Each scene shows the same named points in several views. A view is turned or mirrored, shifted and resized as a whole, has a little noise and may leave points out.
(in the rows, 128 means zero)

Scene 1
View 1
(147): [107 163 131 118 145 118 122 185 144 170 110 148 104  93 116 125 158  97
 167 179 117 150 202 120]
(89): [112 143 141 111 159 109 124 191 134 112  91 184  97  58  77 136 162 111
 138 123 128 122 188  79]
(157): [126 186 185  86 137 156 144 170 135 178 118 143 103 107 119 163 161  65
 174 132 113 143 214  83]
(140): [134 123 149 101 152 182 148 123 153 112 130 125 108 113 106 144 130  47
 108 131  99 102 201 103]
(234): [126 110 106 109 156 124 133 140 144  98 126 148 115  82  98 119 144  78
 123 150 113 105 171 111]
(252): [110 105  42  93 133  52 111 132 112 160 154 136 164  86 137  63 145  66
 163 206  98 139 152 154]
(180): [141 130 114 116 155 141 168 111 139 130 140 149 119 101 144 149 150  39
 163 160 110 134 170 127]
(23): [112 188 147  55 112  69  95 208 104 223 118 147 136  83 114 103 173  98
 201 173 122 153 194  89]
(292): [ 86 148  82 121 185 103 164 161 181 130 147 176 112  74  96 133 157 106
 166 142  77 126 178 116]
(196): [151 114  78  98 151  64 140 140 130 109 141 168 131  62 115 115 167  86
 179 192 139  99 119 114]
(240): [134 122 147  53 123 116 117 141  90 127 120 146 143  81 100 116 145  48
 118 105 112 113 186  72]
(265): [116 169 115  85 144  97 145 158 144 186 151 150 131  95 128 126 163  76
 199 170 101 140 177 113]
(130): [ 97 173 142 118 154 136 118 205 179 167 114 139  87  98  87 126 156 127
 160 188 114 124 209 111]
(263): [122 118 102 113 160 133 145 140 165 111 137 142 113  93 100 125 142  81
 132 166 105 100 169 120]
(133): [129 132 141 134 145 140 130 157 127 124  95 152  98  89 125 137 150  71
 138 162 131 141 192 119]
(206): [ 99 119 120 106 163 109 108 194 149  90  96 170  98  55  52 110 150 127
 105 127 115  98 188  83]
(194): [ 92  75  75 144 167 144 111 146 169  79 116 126 108  97  82  82 116  96
  66 168  90 102 198 148]
(220): [141  97 134 159 153 153 123 147 126  68  72 153  87  79 111 134 142  74
 100 163 152 124 183 126]
(190): [143 102 152  82 124 130  69 189 137  94  91 116 102  84  50  84 139 117
  82 182 153  58 177  85]
(39): [140 164 136 117 167 126 152 182 194 124 132 158  82  83  85 157 173 125
 190 197 140  82 153  95]
View 2
(234): [123 161 126 121 140 115 128 135 131 131 128 114 116 117 126 119 141 123
 134 119 129 149 133 106]
(292): [142 174 128 141 141 127 132 121 140 143 131 118 133 115 135 103 175 125
 145 143 155 125 127 103]
(140): [130 165 144 112 136 119 115 127 125 101 136 114 135 121 121 120 123 105
 135 128 115 157 109 106]
(190): [133 128 124 111 126  96 121 143 108 112 134 107  72 121 131 135 111 127
 151 103 136 165 152 130]
(23): [166 128 111 141 147 136 113 127 123 131 109 129  98 140 163 177 147 161
 139 136 141 108  97 123]
(133): [135 160 116 127 117 127 123 138 123 119 122 111 123 134 121 130 133 131
 118 114 131 138 113 102]
(265): [150 153 126 137 158 141 123 130 134 137 120 131 128 130 145 154 157 135
 140 132 140 116 101  98]
(263): [131 163 133 124 144 122 130 136 129 132 135 116 122 117 125 121 142 115
 141 116 136 145 130  96]
(89): [135 151 111 126 111 111 120 133 128 119 114 112 109 129 131 119 156 142
 132 135 152 140 128 132]
(252): [132 157 116 148 191 130 141 127 139 187 126 119  96 116 152 153 136 145
 130 109 110 116 130  82]
(206): [132 151 116 126 118 100 125 126 126 125 127 105  94 115 133 104 147 133
 145 133 148 149 149 134]
(39): [148 146 132 123 124 130 129 158 125 116 128 130 124 129 124 134 167 119
 156 112 183 137 131 103]
(157): [155 150 131 124 123 138 105 128 123  92 118 126 137 140 136 148 143 128
 135 141 139 129  83 118]
(130): [175 145 125 143 116 132 124 127 110 113 141 114 108 133 141 131 142 124
 157 129 165 118 119 110]
(196): [115 152 118 122 162 123 137 157 143 158 112 129 113 120 130 145 164 138
 133 102 144 140 138  95]
(194): [129 173 127 134 134 108 141 120 119 140 154  92  99 108 121  92 113 110
 139 111 118 151 153  96]
(147): [158 152 116 141 125 137 124 131 119 125 126 116 116 137 138 142 141 137
 133 124 145 116 109 104]
(240): [117 147 126 111 150 107 107 123 134 116 111 120 110 122 142 141 132 138
 128 138 103 155 109 132]
(180): [126 171 132 122 148 136 125 139 137 128 124 123 145 127 120 135 144 119
 121 117 123 138 102  84]
View 3
(292): [179  79 123 160 145 129  87 110 136 156 177  95 148 134 125 186 168 145
 135 123 126 104 144  94]
(194): [130  69 134 119  97 120  69 113 126 170 139  66 116 128 123 158  83 124
 165  83  33 111 155 147]
(252): [166  48 199  83 155 108  70 145 179 137 170 131 170 160 163 118 123 155
 149 159  99 168 156 128]
(234): [156 104 160 113 124 138  77 119 125 166 156  89 149 135 124 168 122 115
 116 106  82 108 121 114]
(190): [131 142 145  76 107 182  92 119 138 111 177 130 129 121 108 152  80  76
 124  64  31 100  89 157]
(196): [159  77 184  72 153 135  58 119 154 150 201 123 178 159 119 171 143 127
 103 134 101 145 107  79]
(157): [202 176 136 133 138 140 140 159 137 155 137 102 150 151 134 146 178  84
  95 111 162  74 108 136]
(263): [142  93 149 118 128 124  77 130 135 174 167  88 147 135 122 164 140 116
 120 104  96 104 125 120]
(220): [174 125 142  72  90 131  87 112 109 189 125  41 132 172 103 180 107  86
 117  78  58 109 117 100]
(89): [209 143 127 122 125 178 108  97 118 127 160 110 146 145 116 191 129 106
 119 104  93  99 112  98]
(180): [165 108 174 105 135  99  85 150 135 202 142  67 163 161 133 152 160 111
  96 125 133 108 123 108]
(240): [182 158 200 118 128 167  96 136 112 151 130 119 169 124 159 144 100 109
  91 131  99  95 101 134]
(130): [181 126  81 135 134 142 136 135 167 114 180 117 121 144 109 156 176  96
 154  81 124  91 130 144]
(133): [192 135 146  90 118 130 108 133 135 164 135  76 142 171 120 159 139  93
 117 102 102 111 120 112]
(39): [150 114 106 103 145 142  96 122 156 144 215 111 145 146  82 189 190  90
 108  82 124  92  95  96]
View 4
(190): [ 69 132 118 178 149 145  81  71 107 143 168 196 118 121 107 119 160 159
 137 105 135  83 122  84]
(234): [ 83 129 132 157 151 119 115  93 130 129 138 169 120 140 132 127 109 142
 120 130 139 116 135 110]
(220): [ 68 146 144 147 134  90 100  82 110 129 146 179 142 132 132 148 119 126
 119 129 113  95 105 120]
(130): [ 98 105 116 176 115 137  99 105 126 108 104 133 120 166  80 139 163 124
 141 126 148  88 150 110]
(157): [124 117 111 164 136 124 129 108 124  89 126 121 141 158 117 119 152 134
 119 177 115  67 160 110]
(265): [108 116 110 131 139 145 114 115 134  88 101 125 102 165 118 112 124 139
 104 150 137 110 169 109]
(292): [104 105 134 163 136 123 126 114 141 122 105 136 111 162 105 130  93 127
 123 127 159 136 148 127]
(252): [ 63 138 101 107 158 142  80 102 152  94  89 160  74 148 146 107 102 159
  83 111 154 139 165 113]
(89): [110 117 122 176 138 113 106 102 111 128 141 144 134 139  86 103 118 138
 116 129 131 100 116 121]
(263): [ 81 125 136 153 145 128 120  96 134 125 128 165 115 151 134 142 112 135
 128 130 142 118 148 106]
(206): [ 94 115 124 195 146 116 101  92 123 145 145 166 124 129  88 109 117 145
 129 107 151 109 114 119]
(23): [116 119  81 139 138 157  82 113 121  76 103 113 102 152  88  75 159 156
  92 140 131  82 162 107]
(194): [ 46 132 130 178 146  97  97  77 155 142 124 196 116 134 141 159 117 140
 137 100 165 117 132 122]
(147): [ 96 122 113 146 126 125  96 106 126  94 101 132 121 158 102 127 144 130
 114 136 131  90 147 120]
(133): [ 86 135 127 143 132 104 106  94 119 109 128 153 133 144 125 134 126 128
 111 143 116  90 129 120]
(39): [105 109 150 147 121 158 121 107  96 125 133 142 116 168  86 141 129 115
 140 133 129 118 140  91]
(140): [ 90 127 132 174 154 111 138  87 143 120 148 169 139 143 157 149 130 140
 135 162 128  87 154 106]
(180): [ 91 133 137 126 145 116 133 103 132 102 121 149 123 157 155 142 104 131
 110 162 120 112 156 110]
(196): [ 87 131 136 110 151 154 105 104 109 119 129 160  92 147 120 109  89 142
  98 121 129 146 136  96]
View 5
(265): [109 155 120  60 100 151 129 145  69 137 127 109 142 160 136 124  92 155
 118 163 121 117 109 146]
(140): [143 157 127  79 174 131 103 128 111 119 130 122 111 145 134 104  77 141
 160 118 132 147 110  85]
(89): [125 138 129 115 155 129 100 114 103 140 146 147 128 151 152 152  87 141
 141 147 150 155 105 181]
(130): [171 126 111  95 115 124 105 113  76 146 126 125 133 148 179 143 106 173
 105 140 103 140 101 151]
(39): [154 130 113 105 142 189 118 110  89 108 124 153 144 163 170 119 117 155
 106 150 123 131  98 155]
(133): [139 135 138  97 159 127  99 147 110 130 137 114 113 151 126 114  98 132
 125 139 133 132 117 150]
(147): [142 133 128  86 118 124 108 141  84 144 132 109 128 152 145 131 103 152
 107 149 116 127 111 160]
(196): [108 144  99  70 143 188 135 136  99 116 144 151 151 156  96 103  95 116
 107 182 144 141 122 172]
(180): [118 156 133  65 155 166 112 161  98 114 127  99 119 154 115  93  94 139
 139 146 133 129 122 118]
(220): [158 125 131 112 197 132  87 144 134 119 145 128 103 141 110 102 101 114
 127 133 144 154 127 153]
(252): [113 149  78  24 110 144 138 161  82 154 149 111 148 135  64 101  83 121
  95 193 121 155 139 158]
(263): [145 145 102  72 161 163 111 128  99 123 135 129 130 140 127 107  91 141
 132 150 127 161 120 128]
(23): [104 146 127  75  67  90 136 130  68 160 138 132 150 169 138 152  86 146
 100 166 122  93  93 173]
(292): [127 152 104  70 143 185 106 134  75 138 131 110 138 138 153 135  94 170
 141 162 127 176 123 160]
(157): [121 154 158  96 120 113 110 133  86 127 121 112 120 170 167 134  89 160
 144 124 127 100  91 121]
(190): [173 126  87 106 165  89 116  81 128 135 156 194 131 142 119 121  79 104
 111 138 135 155  97 135]
(206): [145 136 101 105 169 128 100  96 107 147 152 161 130 135 144 152  82 139
 142 152 145 187 111 171]
(240): [ 97 167 126  76 147 101 123 121 109 139 148 146 126 153 109 130  56 118
 164 143 157 135 102 124]
(194): [187 131  74  69 195 126  87 126 118 153 152 124 113 105 105 111  84 131
 133 145 122 221 140 129]

Which points are out of place in each view (at most two, in the order of its rows)? Write none if all are in place.
view 1 -> (130)
view 2 -> (292), (252)
view 3 -> (220)
view 4 -> none
view 5 -> (194)
